The views of a scene show one set of named points, each view turned or mirrored, and shifted as a whole, with a little noise and some points left out.

Scene 1
View 1
(156): [-38  -6 -13   3 -18  -2  -2  34   6   0 -22 -25  -6   1   7 -21  23  -1
 -21   6  -4 -20 -56]
(66): [ -5  38  12   8   4  24  11 -14 -13 -43 -20 -18 -13  13 -16 -23  18 -37
  39   5   2  -2 -42]
(220): [-22  22  -8 -10   1   0 -17   3  16  21   7  -1  12  -9  -5 -18  33 -13
  -9 -10 -11   4 -21]
(36): [-25  -3 -13   6   5  27  -4  39   3   2  -1 -12  12 -18  -1  -6 -11  11
 -25  -9  10 -15 -15]
(74): [  8  18  -1 -10  12   5 -15   5  16  -9  -5  -8   8  -2  -7 -24   7 -13
  18 -10  20   4  -7]
(130): [ -6  26  -4  13   4   9  10 -16  -7   4  13   2  26   2  -4 -12   4 -23
  19  -7 -25  11  -4]
(206): [ -4  14 -10   3   6   1  -5   0   9  17  14   4  29  -6  -1 -14   4  -9
   3 -11 -13  10   2]
(91): [-14   7 -11  -4  14  26 -16  33  13   7   6  -6  14 -22  -4  -9  -2   9
 -19 -16  17  -8  -3]
(253): [-24  33  -5  10   9  30   5  -2  -7   4  13   0  15 -10 -11  -4  11 -18
  -3  -9 -16   0 -13]
(90): [ -1   8  -6  -5 -14 -35  -7 -10  16   0 -13 -10  10  18   6 -36  31 -26
  26   4 -11  10 -33]
(126): [-36 -12 -21   2  -4  11 -13  49  13  23   0 -12  13 -18   7  -9   3  17
 -43  -8   4 -15 -23]
(60): [  3   5  -5  14   1   8  14   5  -7 -15  -5 -10  17   8   0 -15 -18 -13
  21  -2  -1   1 -12]
(254): [ 12   5   0  -6   8   3  -9  16  12 -26 -18 -19   0   4  -3 -28  -4  -7
  23  -3  30  -2 -19]
(188): [  0  20  -6   3  21  33  -5  12   2  -2  13   1  21 -16 -10  -6 -13  -3
   3 -17  13   2  10]
(137): [-12 -32 -29  -3 -13 -31 -13  38  26  35   3  -7  33  -5  21 -21  -5  18
 -27  -7  -4  -1  -8]
(264): [-15  11 -16   3  12  18  -7  16   7  24  21   5  31 -21  -2  -3  -7   3
 -18 -17  -8   1  10]
(142): [-17  32  -2   9  11  30   4  -7  -7   2  15   1  19 -11 -12  -5   5 -17
   3 -10 -16   4  -6]
View 2
(254): [  3   9 -13  15  12 -11 -26  -7 -19 -20  32  -6   2 -24  -3  -1  -5 -26
  -2 -18  15  15   3]
(188): [ -5  -5  12  31   9  -6  -3   0 -14  13  17   3  13 -23   9 -17  -2  -7
   1 -31  -8   0 -30]
(74): [ -7   2  -2  19  19  -5 -18  -5  -9 -13  29  -2   2 -34  -3 -14  -3 -24
 -12 -14  13  -2 -14]
(253): [ 18  14   2  33  11   6   5  11 -11  28   1   3   7 -31 -11 -22   1  -7
   9   3 -11  -6 -17]
(91): [-17   5  14  34  -7 -12 -14  -1 -15  17  23  12  15 -16  -8  12 -13   6
 -10 -23  -4  -8 -16]
(130): [ 14  12  -8  21  25  18   5   3   4   4  -4  -6 -18 -39   9 -25  12 -21
  13  -2 -12  -3  -9]
(220): [ -5  18   2  30  11   9 -10   3   3  11  10  11  -7 -43 -26  -4  -6  -4
 -16  15  -1 -27  -8]
(206): [-10   4   9  26  14  11   0  -1   9   8   3   6 -12 -38   4  -8   7  -6
  -3 -10 -13 -16 -16]
(142): [ 15   9   2  32  15   5   5   9 -10  24   1   2   4 -32  -4 -26   4  -8
   9  -3 -13  -5 -21]
(90): [  0  23 -21   6  26  18 -21  -5  14 -27  11  -1 -34 -51 -12  -1   6 -33
 -11  16  10 -14  17]
(36): [ -7  13   5  35 -14 -10 -13   1 -16  20  16  11  11  -7  -4  26 -12   9
   2 -23 -10   0   0]
(126): [-22  20   9  38 -22  -6 -17  -2  -5  25  13  23   1  -8 -15  45 -15  20
  -8 -11 -13 -16   8]
(137): [-47  15  10  25  -8   8 -17 -15  26   1   8  22 -31 -21   7  52  -1   9
 -15 -19 -15 -26  12]
View 3
(91): [ -2   1 -12   7   8   0 -34 -15  -4  25  13  -1  -7  31  18  -7  -8   0
  -1   9   8 -10  -5]
(60): [ -4  18  13  14 -14   7   0   3  11   0  32  -5   9  -9  -5 -12 -17   2
   0  24   2   5 -33]
(156): [ 12  24  -8  26  20  -1   2 -10   2   5 -18 -16   5  12  -7 -21  25  17
  14  17  -1  39  12]
(130): [-11  -6   8   8 -25  15  14   1  20  -8  40  11   8  -5 -12 -11 -22   1
  -4   5  32  -2 -11]
(74): [-15  12   5  25  -4  23 -12 -12  -7  13  20 -12  -4   5   2   9 -26   9
   5   3  21  -6 -30]
(264): [ -2 -20 -10  -3  -3  -9 -23 -15  13  10  33   4   1  22   8  -9  -9 -13
  -8   2  19 -15   5]
(126): [ 13  -2 -20   5  23 -18 -32 -20   4  20   0 -13   1  33  13 -17  20  -3
   1   9  -2  10  21]
(142): [ -9  -6  -2   5 -18  15   5   3  11   6  26  29  -1  15  -3 -19 -22   7
  -5  11  30  -4  -5]
(36): [  8   7 -11   4  10  -9 -29 -11   3  21   9   3  -1  28  14 -20   3   1
   0  21  -5   3  -4]
(254): [ -9  32   9  31   0  22 -12  -5 -10  14  11 -13  -2   0   0  -1 -19  15
  10  20   2   7 -39]
(206): [ -7 -12   1   8  -8   4  -6 -12  13  -2  34  -7   5   5  -3  -1 -14  -7
  -4  -3  28  -7  -2]
(66): [-15  37  16  37 -21  43  28  18  -5   3   4  23  -2  -8 -18 -17 -30  36
  12  27  21  21 -41]
(137): [  8  -8  -7   9  21 -26 -27 -32  13   1  22 -54  13   6   2   3  21 -23
   1  -6   1   8  18]
(90): [-11  13  12  37  -2  19  17 -14   5 -11  13 -35   9 -16 -20   9  -3   9
  13  -7  30  22  -5]
(188): [ -8  -2  -1   3 -11   9 -25  -6   3  18  35  14  -5  18  13  -7 -28  -3
  -7  14  15 -21 -24]
View 4
(60): [  3  11  22 -28   5   5  16 -18  13  21  -9  -1   9  13  15  -6 -13 -26
  21 -28  14  -4   1]
(206): [  0  18  -3 -12  27   6   0 -21  -3   5  -4   5 -24  15  19  -6   0 -11
  29 -13  17 -12  -1]
(36): [ 12 -15  -3   2  14   1   7  -6  19  13   3  -2  -1  17  20 -21   1   5
  -1   1  16  20  25]
(90): [-12  15  35 -51  39  28  32 -34 -16   8 -34   9 -19  31   3 -20  18 -29
  38 -29  18  -4   6]
(264): [  6  12 -18   6  22  -1 -11 -16   7   6   8   2 -25  10  24  -7  -1   3
  16   1  15  -5   7]
(142): [  4  10  -6 -17   1  -1  -6   5   0  -4  -3  -1 -24  12   8 -19  -9 -25
  16 -17  15  -7 -17]
(220): [ -3   2  -4 -20  34  15   6 -12 -12 -10 -14   7 -41  25   8 -29  18 -12
  26  -9  17   3   5]
(253): [  5   7  -6 -17   1   2  -5   9  -1  -4  -6  -2 -28  12   4 -24  -2 -22
  13 -15  13  -5 -14]
(91): [ 12 -17 -17   0  23   0  -1 -13  16   1   6   3 -11  22  27 -18  -3   4
  16  -6  22  21  18]
(74): [  2  -9   1 -31  24   6  13 -25   6  -2  -7   5  -8  31  21 -11 -10 -25
  42 -32  25  16   3]
(137): [  0  16   9   2  58  18  18 -49   5  27  -6   9 -14  18  31  -5  26  25
  14  15  15  -1  45]
(254): [  5 -18  17 -38  15   7  25 -21  16   8 -12   0  11  33  18 -17 -11 -24
  31 -34  24  26  11]
(130): [ -2  28   7 -26   7   4   0 -11  -6   5 -10   1 -22  10   8  -9  -7 -31
  27 -21  13 -24 -18]
(66): [  1 -10  29 -60 -12  10  24   9   1  -3 -27  -3   2  30  -8 -38 -13 -57
  27 -52  18  13 -21]
(156): [  3 -15  28 -24  24  25  34  -3   4  17 -27   0  -8  29  -2 -46  30  -1
 -12   0  13  23  36]
View 5
(188): [-17 -23  -6   5  -9  -9  -1 -21 -15 -24 -16   3  -7 -16 -21  17  -2  -3
  13 -11  23  10  -5]
(142): [ -7 -15  -4   0  21 -19   3 -20 -25 -13 -20  12   0 -21 -24  13   4   6
  -1  16  14   8   0]
(90): [ -6  10  18   6  25  -2 -23  18 -22 -37 -28   5 -17 -16 -28  11   7 -51
 -13  47 -31 -11  -8]
(60): [-11 -19 -11  -4 -12  -3   7  -5 -30 -17 -20  -6  -3 -17 -25  20 -10 -32
   4  28  -6  -2   0]
(137): [-30  21  37  11   6   3   3  -2  -9 -23 -10 -15 -11  14   3   5  -4 -76
 -12 -15  24 -30  22]
(220): [ -5   9  21  14  38 -17 -10  -2 -12 -31 -24  18 -11 -12 -19   8  13 -17
 -10   7   8  -5   3]
(264): [-26  -4  14   3  12 -12   3 -27 -10 -11  -9  -1  -1  -3 -11   9   1 -14
  -2 -15  39  -3   6]
(74): [-10 -18  -3  15 -11  -1 -16   3 -10 -47 -24  10 -21 -21 -30  20   0 -19
  12   1  -8   7 -17]
(156): [ 18  14  16  24  19 -24  35  22 -26 -38 -39  16 -10 -11 -13  15  -5 -52
 -17  12  -3 -29  37]
(91): [ -9  -8   8  19  -4 -13  11 -11  -7 -34 -21   9 -10  -9 -13  14  -3 -18
   4 -31  30  -4  11]
(130): [-17 -11  -1 -12  23 -10 -10 -19 -29  -5 -14  -1   1 -18 -26  13   5  -8
  -4  36   2   5  -9]
(254): [  2 -17  -9  18 -20  -6   4  13 -19 -47 -31   8 -18 -23 -28  22  -7 -34
   9   9 -16  -1  -3]
(36): [ -2  -6   3  18  -6 -16  31  -7 -18 -26 -24   7  -5  -7  -9  16  -8 -28
   1 -22  29 -12  26]
(66): [ 22 -25 -23   8   5 -19   7  14 -36 -37 -42  23 -10 -41 -44  25   0  -1
   3  55 -36   9  -8]
(253): [ -2 -12  -3   3  25 -23   9 -19 -25 -14 -22  15   1 -21 -23  14   4   8
  -3  15  15   5   4]
(206): [-24  -3  12  -2  17  -5 -12 -17 -15 -16 -13  -2  -6  -8 -18  11   4 -21
  -3   9  15  -1  -5]
(126): [ -5  13  24  24   8 -20  32  -3 -11 -30 -24   9  -6   3   1  11  -5 -42
 -10 -32  36 -26  37]

Which points are out of place in each view (at most two, in the order of its rows)? Write none if all are in place.
view 1 | (254)
view 2 | (130)
view 3 | (90)
view 4 | none
view 5 | (74)
